Points on a hilly landscape, in no order, each with its height.
A ball rolls from a point to the lowest of its 2 nearest points, and stops where none of them is lower. Distance is the straight distance between rows; heights are no part of it.
k311 height 5.51: [ 73 152  63  72  91  80  83  94  99  97  86 103  98 117  93  81  89 101
 164  94  88 105]
k796 height 4.55: [ 74  81 129 111 107 130 112  85 140 119 107 103  65  34  75  96 122  88
  67  98 105 101]
k477 height 1.32: [ 66 132  80 118 102  87 100 100 149 115  65 132  61  65 156  89 119  87
 131 101  88 102]
k102 height 3.35: [111  90 100 110 117  64 123 161  93 158  79  67  91  98 144  92 129 134
  64 114 113 110]
k226 height 0.31: [123 121 108 102 111  91 128 109  71  87  90  91  97 112 144  78 101  76
 135 115 108 113]
k47 height 3.05: [ 74  91 131 139  88  95 124 100 137 123 120 142 115  47  81 116 119  93
 125 108  96  94]
k715 height 4.87: [ 71  90  78  99  92  93  90 100 118 102 118 102 119  91  22 126  84  90
 143  63 105  88]
k926 height 4.75: [ 97 105 148 103  93  77  87 143  75 120  93 108  86  80 118  84 132  87
  95 114  93 113]
k539 height 4.86: [134  93 156  99  71 114 113  67  96  94 110 110 116  91  71 109  98 131
  55 116 125  99]
k390 height 4.70: [105 102 148  82  99  85  82 148  76 100  81 119  80 111 122  91 125  85
 117 133 103 116]
k448 height 6.10: [121  69 171 104 115 116 133  94  97 114  87  91  83  39  83  92 131 115
  80 109 117 115]
k999 height 3.51: [111  66  70 127  97 126  88  71 105  76 124  80  89  86  58  95  96 103
  61  77  84  71]
k966 height 6.85: [139 114 100  82 107  82 125 130  64 110  52  86 100 154 133 117 107 114
 156 103 107 104]
k674 height 5.16: [ 61  82  89 158 119 123  95  94 127  89  96 145  65  71 120  74  81  74
 166  97 123 109]
k840 height 6.22: [ 84 115  50 120 119 107  78  82  93  89 109  74  61 100  77  95  89 102
 104  59  86  87]
k488 height 4.18: [ 98  58 147  75 126 108 112 129 118 141  90  76  97  47  77 108 124  85
  43 114  90 116]
k586 height 5.12: [122  91  93 121  91  68 146 147 121 131  78 109 133 116 137 135 115 117
  97 122  94  89]
k222 height 5.73: [ 96  95 107  72 110 125  70  67  77  53 141 107  96 140  92 103  75  95
  65  99  90 113]
k156 height 3.29: [113  73 114 145  74 124 111  66 126 105 109 103  99  53  50  97 106 117
  75 109 109  67]
k134 height 3.47: [102  89  98 115 116  62 138 149  94 176  54  63  96  72 140 121 129 109
  98 109 105 104]
k215 height 5.68: [117 106 118  79 109 108 101 135 102  99  50 108  75 106 153  69 135  74
 132 122  97 109]
k661 height 3.22: [124 118  76  93  92  75 139 111  86 116  82  69 145 111 100 128 100  93
 125  98  82  82]
k377 height 6.70: [ 98  96 122  66  94 126  95  86 102  49 111 121 102 136  92  87  88  72
 125 112 120 104]
k591 height 5.95: [ 89 139  62  84  87  77 133  91 137 102  77 116 133 116 145 101 100 102
 122  82  86  97]
k287 height 4.71: [ 92  86 138 122 106 135 123  56 146 113  91 117  51  35  75 100 112 114
  78  95 128  98]
k590 height 6.72: [101  99 110  78  98 120 129  85 115  65  87 129 136 101  82  87  95  64
 171 102 110  95]
k509 height 0.54: [110 127  88 110 111  88 125 101  87 108  68  88 110  79 158  82  91  72
 148 104 103 108]
k405 height 2.90: [ 97  84 111 112  97  84  83 136  97 115 114  83 115  81 138  71 113 115
  25 121 100 105]
k517 height 6.54: [ 85  83 171  81 129 128 116  98 149 117  79 117  78  39  91  86 118  63
 127 112 121 123]
k397 height 3.84: [105  73 128 137  71 114 113  70 139 135 100 104  87  33  52  92 111 149
  55 119 136  86]
k944 height 6.80: [127 103 113  82 100  99 129 118  77  98  73 105 120 132 102 137 110  78
 142 113 100  90]
k354 height 1.23: [ 80 138  76  79  99  89 105  95  98  85 126  88 124 118 108  76  78  78
 127  84 100 109]
k129 height 3.97: [106 149  78  85  94 102  93  85  86  98  89  84  80 123 138  82 106 128
  77  97  71 100]
k573 height 5.06: [133  89 127 133 100  98 124 110  73 124  76  70 109  48 110  95 114  88
  80 115 100  89]
k630 height 5.97: [ 65  85  76  84 134 100  73 107 103  74 117  87  81 120  39  99  67  85
 128  53 117 110]
k726 height 2.70: [ 64  92 113 165 101  95 122  91 123 107 109 145 101  41  92 108  93  90
 144 105 113 101]
k613 height 7.20: [153  61 119 124  89 100 120 135  87 114  89 100 136 113 102 135 118 108
  58 128 103  89]
k209 height 6.59: [ 80  84 157 101 112 124 100 104 129  93  99 134  77  66 108  77 134  59
 118 111 113 118]
k90 height 5.29: [ 92  91  81 140 106 124  89  96 113  91 144 119  66 114  79 103  87 118
  60  90 100 103]
k807 height 5.60: [110 123  93  89  73 102  94 102 100  91 100 109  78 113 117 101 127  87
  94  98  72  82]
k345 height 6.78: [125  96 100  53  95 101 116 106  89  72  88 104 139 137  68 125 100  73
 148 108  98  93]
k89 height 5.72: [ 87 135  92  97  79  90  95 118 122 110  86 132  85 101 131  97 131  92
 106 101  77  97]
k923 height 2.89: [102 131  57  58  90  79 112  96  94 120  81  62 134 119  97 110 103  88
 107  82  89  89]
k955 height 1.72: [103  97  78  95  90 106 125  69 113 105  96  78 156  54  48 125  86  86
 131  90  89  69]
k411 height 4.28: [113 144  94  89  84  88 109  87  79 134  67  80 100 130 131  93 104 145
  86 102  83 113]
k307 height 4.67: [124  92 168  82 109  99 107 130  69  87  93 115  92 112 123  93 116  78
 106 126 127 116]
k263 height 6.90: [104  92  91  68  73  78 125 108  94  93 106 103 168 139  96 146  87  85
 101 115  91  99]
k719 height 6.75: [104 106 100  71 102  99 121  93 105  90  79 104 147  96  69 114  92  59
 169  89  98  98]
k770 height 1.73: [ 59 142  61 123  94 102  90  84 141 104  79 131  60  96 139  68  98 113
 145  92  87 103]
k253 height 4.60: [122  73 152 100 101  96 127 122  75 105  95 116 115 114 113 128 116  85
  92 126 115 115]
k872 height 4.85: [107 113  97  70  84  79  95 119  81 114 104  70 187 122  61 140  83 107
 117 112  83  83]
k240 height 5.01: [ 67  98  87  58 101  72  78 108  84  91 125  60 133 104  50 106  92  94
 120  77 121  94]
k938 height 5.50: [ 85 106 114  74 114 113  62  88  81  63 135 124  92 139 134 103  84  88
  76 122 100 110]
k752 height 5.08: [ 81  95  84 144 115 126  90  71 119  96  92 123  76  47 132  80  87  52
 170 107 116 103]
k817 height 3.91: [100  90 131 132 124 120  59  84  82  73 134 118  52  84  86  88 107 123
  64  81  91 105]
k502 height 6.74: [ 84 100  98  39  98 111  62  97  98  62 111 104  98 144  95  91  79  80
 126 106 115 116]
k227 height 2.34: [ 74 106  70 167  99  88 109  96 132 110 104 151  98  51 103 109  85  82
 158  87  87  85]
k490 height 5.70: [122 102 119 105 125  89 118 130  86 120  39  96  83  96 144  80 123  75
 150 116 112 106]
k299 height 5.23: [135  97 116 114 120  81 161 141 103  99  78 123 147 128 114 146 102  93
 161 111 103  87]
k666 height 6.63: [113  91 143  90 102 129 119  78 104  74 113 131 100 112  91 100 104  81
  95 118 129 110]
k271 height 1.38: [112  67  69 144  71 121 112  55 122  93 117  84 104  70  47 102  88 100
  82  87  99  68]
k619 height 2.33: [ 84 136  92 109 112 116  65 103 113  78  93 125  54 123 127  59 114 103
 107 102  96  98]
k429 height 4.83: [106 111 131 117  93  91 112 119  85 114  89 103  93  63 121  90 126  82
 126 118  94 102]
k611 height 6.32: [ 97 109 120  90  77  78 106 135 119 123  98 122 116 110 148 122 133  91
  62 113  90 110]
k3 height 4.46: [141  86 138 103 100  99 108 108  62  91 107  96 110 112 105 108 107  97
  72 113 105 103]
k831 height 0.13: [ 92  93  68 105  95 116 124  64 101  93 102  85 129  53  67 109  79  66
 161  88  90  91]
k678 height 7.64: [102  92 107 149  63 101  96 102 104 109 141 108 129  89  82  83  96 114
  78 113 109  90]
k545 height 1.61: [ 87 133  70  99 112 111  93  91 104  79  89 103  84  79 124  45  77  71
 169  93 106 110]
k194 height 6.52: [ 62  90  76  56 125  84  27  98  90  76 137  82  92 127  67 125  64 110
  68  55 108  97]
k922 height 5.66: [109 130  96  62  96 109 101 118 104  91  55 110  81 138 156  68 123  92
 137 119  89 107]
k717 height 6.35: [ 85  77  80  75 102  92  39  82  68  60 141  81 103 127  64 112  64 112
  73  69  86 103]
k63 height 6.02: [112  79 163 100 104 100 133  88 123 140  92  83  99  20  75  90 115 117
  61 109 130 113]
k29 height 5.21: [116  74 104 124 108 133  87  69  96  65 126 109  61 105  34 110  72 149
  76  71 110 101]
k395 height 7.28: [107  77  66  92  72  95  92 102 110  91 128  76 148 116  79 100  86  91
  64  99 102  83]
k321 height 6.11: [105  74 137 103 100 124  54  50  77  59 137 122  94 111  82 123  64 141
  48 106 117 129]
k142 height 5.10: [142 100 154  92  87 117 128  74  84  95  94 110 107  89  67 108 106 118
 105 121 125  95]
k128 height 1.64: [ 79 141  96 128  90  72 118 115 104 139  75 103 113  63 145  89 120 110
 133 115  88  92]
k824 height 2.01: [ 74 123  71 140  97  94 107  95 116  99  93 143 105  61 125  95  83  92
 183 105  81 101]
k190 height 2.42: [ 83 109  81 124  80  97  75 128 114 116 118  91  91  85 134  60 116 109
  44 113  95  92]
k633 height 6.31: [ 84  80 174  53 133 118 102  99 127 118 112 100  65  55  55  82 105  99
  71  95 107 144]
k660 height 4.88: [ 64 100  38 102  88  84  70 116 113 100 133  98  97 134  59 114  77 115
  98  71  93  87]
k273 height 4.66: [137  78 139 123 106  98  71 105  50  61 113  90 102  91 112  94 116 125
  52  89  72 102]
k789 height 7.29: [139  50 131 116  87  89 100 131  78 113  98  79 119 103 108  93 118 102
  31 131 102  93]
k858 height 4.19: [102 100  97 100  80 114 107  74  89  74 114  98  87 101  75  97  91  82
 113  88  92  81]
k105 height 6.88: [126 120  99  51 102  91  76 104  60  92  61  88  97 165 148  97  92 106
 119 118 102 119]
k276 height 5.89: [105 121  74  49  99  81 113 102  75  98  90  77 125 168 134 124  86  95
  71 105 100 117]
k690 height 6.20: [ 85  83 165  75 151 127  96  94 110  92 115 104  69  44  71  81 132 114
  44  87 100 128]
k981 height 5.85: [101  50 123 120 103 114 129  99 134 147  78  86 107  34  90 110 129  80
  51 117 114  87]
k948 height 6.41: [ 95  94 124 102  78  88 112 117 118 104 125 129 122 100 124 115 125  73
  69 119 106 102]
k544 height 6.95: [ 95 108  49  89  81  95 121  97 117  91 120  74 144 103 110  94  85  87
  88  88  88  83]
k228 height 2.07: [104 109 111 110 115 122  90  86  68  69 117 102  70  91 113  69 111  82
 113  95  98 112]
k318 height 5.32: [138  97 133  93  91 111 152  82 103 100  95 107 135 108  69 131 100  97
 119 121 117  96]
k472 height 5.61: [ 88  71 138  88 108 143  55  54  85  52 125 147  60 131  70 123  63 134
  68 107 115 122]
k402 height 3.45: [135  97  83 125 101  85 143 125  81 126  75  66 122  99 122 120 106 101
 117 104  93  75]
k527 height 6.77: [ 85 113  89  35  99  82  90 105  88  80 101 100 118 139 103 113  88  71
 122  96 105 101]
k440 height 2.88: [136 107  78  55  97  86  74  95  59  75  87  63 104 129 104 117 103 118
  66  83  58 100]
k178 height 5.67: [105 129  94  52 100  77 125  95  95 111  57 115 104 180 169 107  95 110
 124 110 109 134]
k19 height 6.64: [ 91  94 154 103 102 124 118 101 127  82  88 145 107  82 112  68 115  66
 142 114 127 113]
k352 height 4.91: [107 107 125  80 134  88  90 141  84 129  80  78  63  93 146  86 138 106
  54 103  84 116]
k446 height 4.44: [ 85 107  98 110  97 113 100  78 112  74 114 120  87 109  79  91  93  79
 143  81 114 106]
k585 height 3.13: [ 90 101  80 132 158 137  67 110  95  76 119 132  34 139  87  86  90 106
  95  86 100 113]
k300 height 1.82: [ 98 127 103 123 115 118  99  94  93  84  96 103  64  79 137  59  97  72
 131 102 102 106]
k20 height 4.30: [104 130  81  88 111 105  64  89  90  88 107 103  68 123 136  88 117 119
  49 102  82  98]
k203 height 5.46: [ 69 149  58 108  81  71  91 113 113  89 108 124  98 119  95  88  80 105
 159  90  80  95]
k871 height 5.62: [107 143  90  55  99  81 115 102 109 103  53 104 113 154 133  81 108 105
 139 103 104 123]
k547 height 1.83: [ 84 119  90 113  87  80 115 128 125 146  91  85  89  69 149  66 121 110
  54 111  89  97]
k876 height 1.05: [ 93 111  61  83 103 105 102  68  94  90  86  75 112  61 103  99  79  50
 165  83 105  88]
k859 height 3.48: [148 114  68  81  93  79 125 106  75 128  45  57 102 132 110 129 110 122
 114  96  73  76]
k419 height 4.95: [130  98  99 108 121 108  69  89  64  63 120  74  95  99 115  85 108 116
  51  78  67  96]
k896 height 5.18: [ 99  88 149 122 118 147 101  71 113  71 112 134  50  87  74  77 100 112
 109  94 123 111]
k608 height 1.37: [ 89 125  62  95 104 110 103  64  91  94  71  81 103  69 126  69  71  59
 168 103 100 110]
k972 height 5.87: [ 73  88  74 108 123  93  67 106  73  83 143  92  85 129  34 106  54 109
 114  60 123 119]
k298 height 5.77: [ 63 145  45  66  97  65 110  89 133 102  91 116 135 114 116  91  90  99
 137  62  87  91]
k781 height 1.80: [ 62 127  54  85 103  99  98  80 108  83 111  73  98  93 104  73  77  75
 134  64 100  94]
k98 height 3.82: [114  47 135 101 131  78 141 148  91 146  74  63  91  66 100 115 126  89
  80 103 110 106]
k125 height 4.89: [ 82 131  75  96  58  87  66 107  92 106 112 113  95 138 116 103  94 125
  87 116  75  96]
k568 height 6.51: [ 87 104  75 107  80 105 114  90 126  77 146 113 121 110  98 103  89  81
  81  83  97  89]
k424 height 5.02: [ 91  75  85 163 100 128 108  71 109 105 114 105  60  66  57 110  92  97
 105  79 108  92]
k801 height 5.03: [ 75 105  52 116  98  91  89  93 121  97 100 110 102  80  44 110  75  95
 169  65  90  84]
k943 height 5.27: [ 94  84 141 108 122 141  55  92  95  60 119 148  51 117  87  79  98 105
 109 104 119 111]
k43 height 0.84: [114 138  70  95 103  85 133 101  64 113  67  60 111  99 133  80  82  99
 147  91  89  99]
k536 height 3.50: [ 96 100 114 137  73 103 130  95 134 114 109 152 136  81  62 125 114 107
 122 110  89  75]
k365 height 4.51: [108  72  89 164 113 138  93  70  99  94 114  91  56  73  47 100  85 115
  66  78  94  84]
k54 height 3.63: [ 85  76 119 152 134 109  57 112  80  91 137 128  49 103  80 109 103 139
  56  91 100 104]
k736 height 5.40: [ 72  94 131  89 114 122  52 104 103  77 130 152  72 130 128  93  97  74
  94 120 118 117]
k969 height 6.60: [ 83  93  81 159 127 132  90  81  89  93 118 111  63  62 110  82  92  83
 111  84 106 105]
k34 height 6.24: [ 99 119 102  81  74  86  98 115  90 104  88 121 105 139 151 125 119  98
  73 128  85 104]
k664 height 6.09: [111  61 124  80  92  89  92 110  59  89  87  97 122 146 135 145  71 100
  61 128 107 115]
k308 height 5.20: [121  84  99 149  90  80 123 135  76 143  86  69 129  62 122  88 109 100
  79 127 109  81]
k208 height 5.34: [ 76  91 129 102 106 130  72 112 117  68 116 147  60 118 107  73 104  78
 117  99 125 115]
k696 height 6.82: [ 97 101  99  48  84  88  97  94  97  75 118 104 137 140  94 135  81  72
  93 103  95  98]
k290 height 6.05: [ 78  94  60 103 143 115  65  98  93  92 102  82  54 119  54  87  75  93
 121  48  97 102]
k144 height 4.93: [ 90 101  80  63  83  64  78 108  82 106 116  70 158 108  64 126  86  92
 103  98  90  78]
k927 height 2.58: [ 89 129  62  44 111  82  93  91  89 100  87  49 116  89  93  87  97  84
 118  78  98  89]
k21 height 6.76: [114  77 140 137 111 121  88  69 112  96 145 114  71  83  65  97  79 179
  35 101 144 113]
k881 height 2.09: [ 79 149  72  88  94 103  81  91 114  99  87 114  57 122 128  44  90 118
 139  99  96 112]
k654 height 2.24: [136 112  63  95  82  82 102 101  84 113  77  60  98 107 122  94 116 117
  63 104  68  70]
k200 height 3.36: [ 95  77  93 131 148 128  49 109  83  67 125 136  36 127  79 102  99 131
  66  83  82 112]
k28 height 5.31: [ 74 120  44  75  84  92  86  96 138  83 103 112  83 121  81 111 103  84
 129  58  88  88]
k58 height 5.15: [ 62 109  41  87 101  96  74 103  96 104  95  85  69  90  40 113  87  97
 147  54  93  82]
k82 height 5.52: [ 94  84  80 141 106 133 114  45 121  96 118 103  69  62  72 115  65  74
 119  65 109  87]
k270 height 2.52: [ 96 148  89  79 129 123  61  91  85  65 111 111  70 138 138  53  97 110
 104 101 100 112]
k665 height 4.24: [139  85 107  93  98 106 121 111  84  91  90  82 108 117 114 104 111  85
  67  96  94  82]
k839 height 1.27: [123 138  96 126 101  62 145 108  83 153  45  80 115 124 134 106 105 160
 139 114  97 117]
k541 height 5.00: [118  94  76 113  74  73 120 129 116 132  80  93 139 137 140 114 108 124
  60 137 101  90]
k652 height 2.50: [135 112 109  55 112  98  71  91  54  68  79  93  86 143 120  96 110 102
  76  97  63 107]
k110 height 4.06: [118  85  94 137  70 109 124 103 132 104 116 120 166  88  56 121 105 101
  98 127  88  66]
k603 height 6.43: [ 78  99  53 132 122 131  95  72  93  97 117  81  56  85  96  92  67  72
 120  73  93  92]
k888 height 6.86: [134 117 113  82 110  94 104 113  60 103  55  83  74 151 138  94 117 103
 119 112  97 105]
k708 height 5.30: [132  98 136 112 103  97 168 111 111  98  86 124 147 111  93 138 109  85
 137 110 110 101]
k260 height 4.21: [100 105 141 113 112  91  65 120  80  96 122 107  70  78 106  90 125  98
  51 100  86 103]
k281 height 5.09: [ 74 101  64  96  86 108  74  91 116  76 124 113  82 135  64 121  85 101
 106  76  92  87]
k918 height 4.94: [ 96  95 133 119  97 105 117 113  97 120  97 107  97  47 112 106 117  77
  86 104 100  98]
k56 height 3.64: [128 121  71 109 104  89 141  98  88 151  20  64  83 119 134 123 117 135
 123  98  89  82]
k894 height 4.37: [ 78  79 135  95 109 108 101 114 142 134 113  91  89  48  82 103 137  83
  45 101  88 114]
k738 height 5.63: [104  69  88 153  78 105 101 104 120 133  84  84 116  33 109 100 116  84
  80 137  91  69]
k87 height 5.13: [ 65  92  86  48 100  82  80 100 123  95 133  85 160 112  55 121  91  91
  93  86 134  97]
k764 height 4.40: [112  74 155 107 117  92  61 121  68  93 129  91  97  80 113  85 117 121
  30 107  81 113]
k347 height 7.00: [128  70  90  98  80  94 132 120  96 106 104  86 175 147  84 138  82  91
  85 133 105  88]
k264 height 4.50: [ 92 132  67  31  79  73  67  81  79 109  77  68 117 149 110 107  84 138
  78  87  87 109]
k832 height 5.55: [ 95 153  66  58  79  87 104  86 106 105  53 107 113 125 118  71 102 112
 163 104  77 110]
k317 height 1.07: [121 147  74 107 110  74 133 109  69 141  55  67 126 110 127 107  89 120
 150 112  98 100]
k597 height 4.56: [122 138  70  98  78  77 126 118  82 131  84  61 131 131 128  91  90 133
  88 111  90 100]
k301 height 1.35: [ 72 142  90 114  95  68 106 121 105 150  81  94  79  57 140  88 118 103
 101 107  84 108]
k740 height 4.92: [ 92 112 104 146  94  99 100  96  82 108  81  99  80  37 113  92 103  69
 144 111  93  92]
k297 height 6.55: [114  64 141 119  98 125  68  71  95  66 135 111  95  94  74 101  81 163
  27 109 113 117]
k889 height 5.45: [ 99 127  66  79  82 109  92  92 117  74  96 112  83 120 106  96 112  73
 121  76  84  87]
k163 height 3.68: [126  89  97 102  80 115 110  80  83  86 105  82 116  95  79 106  99  89
  78  92  83  78]
k694 height 7.81: [112  91 100 133  73  84 114 127  95 121 126  83 143  84 106  79 104  98
  69 125  99  94]
k211 height 5.57: [ 71 115  59  68  98  74 104  94 139  79 126 128 146 121  94 103  86  94
 124  74  87  93]
k85 height 3.73: [124 119  73 126 101  75 143  97  93 159  35  77  91  83 151 125 115 118
 130 111  95  97]
k865 height 2.25: [ 58 123  49  69 118  98  78  80 104 104  83  56  89  76  92  83  95  92
 143  67 101  95]
k495 height 6.17: [106  93 130  80  80  93  81 103  69  95 100 120 121 148 141 137  98  79
  69 130  99 111]
k62 height 4.38: [101  79 150  98  92 123 103  81 139 110 118 112  90  71  74  99 113 134
  38 108 119 101]
k914 height 4.12: [113  81 148 115  82 112 102  61 139 111 116 103  77  60  60 107 107 170
  54 116 125  87]
k315 height 5.39: [101  74 136 101 133 151  50  69 100  56 119 159  44 149  76 108  73 124
  93 111 127 119]
k767 height 3.90: [ 83 120  48  65  91  78  69  95  89  93 118  55 109 121  86  89  87 112
  69  72  78  83]
k431 height 5.94: [ 83  94  47 121  98 106  92  90 125  83 152 100 100 119  87  99  84 104
  58  74 103  95]
k828 height 2.31: [119 114 107  83 115 115  84  94  61  70  87  98  72 113 131  75 118  89
  97 104  78 101]
k15 height 6.34: [ 90  88  95  92 125 141 100  51 104  66 128  81  78 104  35  91  71 107
 109  66 129 106]
k774 height 5.82: [ 74 119 108  89  92  85  83 130 143 121 111 137  85  92 138 101 137  90
  80 108  90 107]
k705 height 7.47: [109  68 119 138  65 104  74 109 109  93 128 105 114  84  74  77 110 111
  41 122 110  87]
k864 height 6.15: [105  80 181  87 137 118 100  87  98  97  99 101  65  50  78  78 136 106
  86 115 110 116]
k451 height 5.19: [121  87 101 121 128  67 156 156 124 124  82 115 129 117 139 142 126 115
 145 114 101  96]
k6 height 4.61: [ 75  88 100  83 102 117  89  86 109  68 121 108  91 102  43  76  71  77
 159  82 130 117]
k551 height 5.17: [ 66 127  55 122  73  78  78 113 113 103 126 123  80 138 118 102  84 129
  94  82  89 101]
k465 height 1.08: [107 105 114  91 106 114 123  85  70  73 117  84 121 100  96  69  72  71
 147  94 113 105]
k638 height 5.38: [ 79  70  97  51  94  95  68  80  94  85 127  74 137 103  52 113  76  98
  65  80 117  97]
k201 height 4.57: [119  58 160  87  84 119  97  85 107  99 113 115 106  87  86 117 113 124
  26 129 120 111]
k266 height 4.72: [ 80 133  63  61  56  74  66  87  95 106  95 103 118 135 104 120  90 124
  82 104  79  94]
k392 height 4.69: [ 67  81  98  97 112 113  93  85 110  76 109 120  88 123  16 110  71 101
 161  76 125 110]
k378 height 4.68: [ 75  96  82 146 107 122 100  91 122  74 127 137  78  97  69 104  87  83
 128  77 118 104]
k289 height 5.24: [ 73  98  97 126 104 110  91 107 148  75 109 155  72  99 117  66 100  72
 161  98 113 111]
k44 height 4.82: [127 111  65  95  72  80 117 121  95 136  85  80 137 160 152 103  89 136
  59 132  97 117]
k574 height 1.84: [ 74 139  98 136  93  79 106 114 106 117  93 129 104  64 130  83 107  94
 161 107  87 103]
k957 height 6.01: [ 83  93  81 110 113 140 131  45 126  81 130  94  83  83  46 106  63  88
 124  68 121 102]
k292 height 4.59: [123 108 100  97 121 101  63 105  71  78 102  83  90 117 147  95 119 124
  35  97  68  97]
k763 height 3.57: [ 99  99 110 112 111  91 130 127  98 149  60  77  84  61 146 111 136  80
 100 113  91  92]
k149 height 3.99: [101  55 133  60 138  86 117 156  94 142  86  63  81  65 103 107 117  88
  56 105  86 125]
k814 height 4.76: [ 58  91  79  78 101  84  67 104 114  85 128 121 101 121  19 126  76  94
 149  73 101  93]
k396 height 7.63: [133  65  93 124  63 105  63  87  91  83 116  97 130  98  75  81 102 125
  45 131  95  86]
k364 height 4.62: [109  90 123 104  88 125  86  65  92  72 122 118  79 108  55 108  96 117
  94  89 106  97]
k907 height 5.93: [116  67 138 122  84 108 132  95 126 131  91  83 122  46  74  96 123 108
  52 120 125  92]
k195 height 7.54: [114  68  70 109  69  96  58  86  96  77 126  84 127 117  70  98  78 108
  51 111  97  88]
k340 height 3.28: [148  89  81  70  90  81 114 114  61  92  68  61 114 127 102 123 108 108
  91  87  67  81]
k559 height 5.33: [ 69 101  76  73  98  78 111  91 122  79 132 114 159 104  52 123  83  74
 121  78 108 100]
k819 height 6.45: [ 78  75 171  67 119 116 128  96 141 132  95  99  90  35  74  92 114  84
  90 105 110 126]
k51 height 1.54: [116 113 109  91 125  78 148 136  95 132  45  96  71 133 163  98 130 128
 146 108 130 123]
k867 height 2.87: [122  87  80  95  79 110 113  76  88 102 103  61 133  78  48 111  86  89
 103  91  88  66]
k230 height 5.88: [ 87  65  98  77  99 114  68  74  88  64 146  83 124 124  55 112  62 125
  46  77 114 104]
k842 height 7.10: [154  60  94 121  88  86 129 128  96 116 101  78 154 138  96 119  97 109
  83 127 118  80]
k357 height 3.70: [128  62 111 105 122  95 120 141  88 141  62  61  85  67 133 113 136  86
  71 100  98  94]
k659 height 2.82: [ 96 119  84  96 147 121  51  90  94  63 133 121  59 133 113  76  90 110
  92  90  88 107]
k639 height 4.45: [ 75 111  46  91  89  85  51  92 102  93 137  87  95 139  93 109  79 127
  70  80  85  94]
k561 height 5.76: [ 97 128  79  37  96  85 114  88  94 111  66  90 125 178 155 119  83 119
  90 104 110 135]
k398 height 0.66: [116 122 104  88  95  97 121 105  78  90 115  95 114 110 111  76  92  78
 119 103  95 104]
k729 height 5.65: [100  79  92 118 101 115  76  98  79  82 132  94  73 114  28 105  63 124
  96  60 111 103]
k449 height 5.99: [124  84  82  73  90  74 110 115  69  96  91  90 123 171 144 138  76 102
  74 113 108 106]
k445 height 6.12: [ 90  78 112  71 126 129  73  53  80  55 145  97 102 134  60 116  62 113
  69  76 113 115]
k884 height 6.67: [106  87 128  87  96 141 107  94 128  60  91 137 109  96  97  53  93  69
 158 113 120 106]
k560 height 4.26: [ 77 111  67  34  92  71  46  91  95 103  98  57 122 125  88 119  88 131
  62  76  94  93]
k348 height 3.61: [121 107  65 136 109  82 156 109  92 140  48  78 127  88 151 133  99  85
 136 108  93  79]
k898 height 4.84: [ 91 102 147  60 128  87  96 145  88 119  91 100  72  77 130  76 132  85
  85 105  85 114]
k498 height 4.97: [ 87  92 101 140 108 126 105  98 130 100 135 138  66 104  73 104 103 102
  83  97 126 110]
k620 height 6.53: [105  99 141 114  78 115 122  94 109  89 122 134 121 101 101 116 113  87
  85 112 113 109]
k294 height 5.75: [ 95  65 103 133  99  97 122 117 132 156  79  99 128  13 107 114 120  74
  77 129  90  86]
k901 height 4.99: [ 81 115  93 134 104 105  83  80  94 113  83 112  86  46 154  97  93  68
 165 117  94 105]
k506 height 5.37: [ 75 136  74 132  85  78  92 117 112  94 119 147  79 123 102  89  93 119
 128  80  97 100]
k697 height 6.83: [140 103 103 102  98  72 130 137  82 115  69 102 109 144 122 147 117 112
 128 117  86  85]
k304 height 3.16: [115 119  53  83  90 105  75  91  98  83  93  59 102 112 112  83 102 112
  49  82  78  79]
k23 height 5.41: [111 101  74 146  79  92 113 106 106 142  87  80 133  57 117  98 105  93
  99 124  89  76]
k124 height 4.58: [125  96  91 104  73 100 110 110  98 100 124  95 175 109  49 129  94 105
 112 118  85  82]
k339 height 1.01: [ 56 127 109  99 110  74  92 120 128 134  71 113  72  43 146  69 129  86
 120 106  89 112]
k753 height 3.17: [104  86 127 102 108  72 100 160  91 146 106  68 105  84 136  86 120 116
  40 118  95 107]
k158 height 7.36: [128  50 146 123  82  91  68 114  90 105 109  91 124  83  90  84 111 123
  22 136 105 102]
k77 height 1.44: [102 122 112 115 113  59 144 135  85 152  64  89  90 124 151 104 126 138
 126 117 114 116]
k754 height 4.96: [102  92 129 124 107 135 115  54 116  99 107 108  66  62  74  90 102 104
 100  99 123 113]

For each start below, name the point where the ball stops.
k85: k226
k896: k339
k719: k831
k298: k339
k63: k831
k603: k831
k395: k831
k717: k339
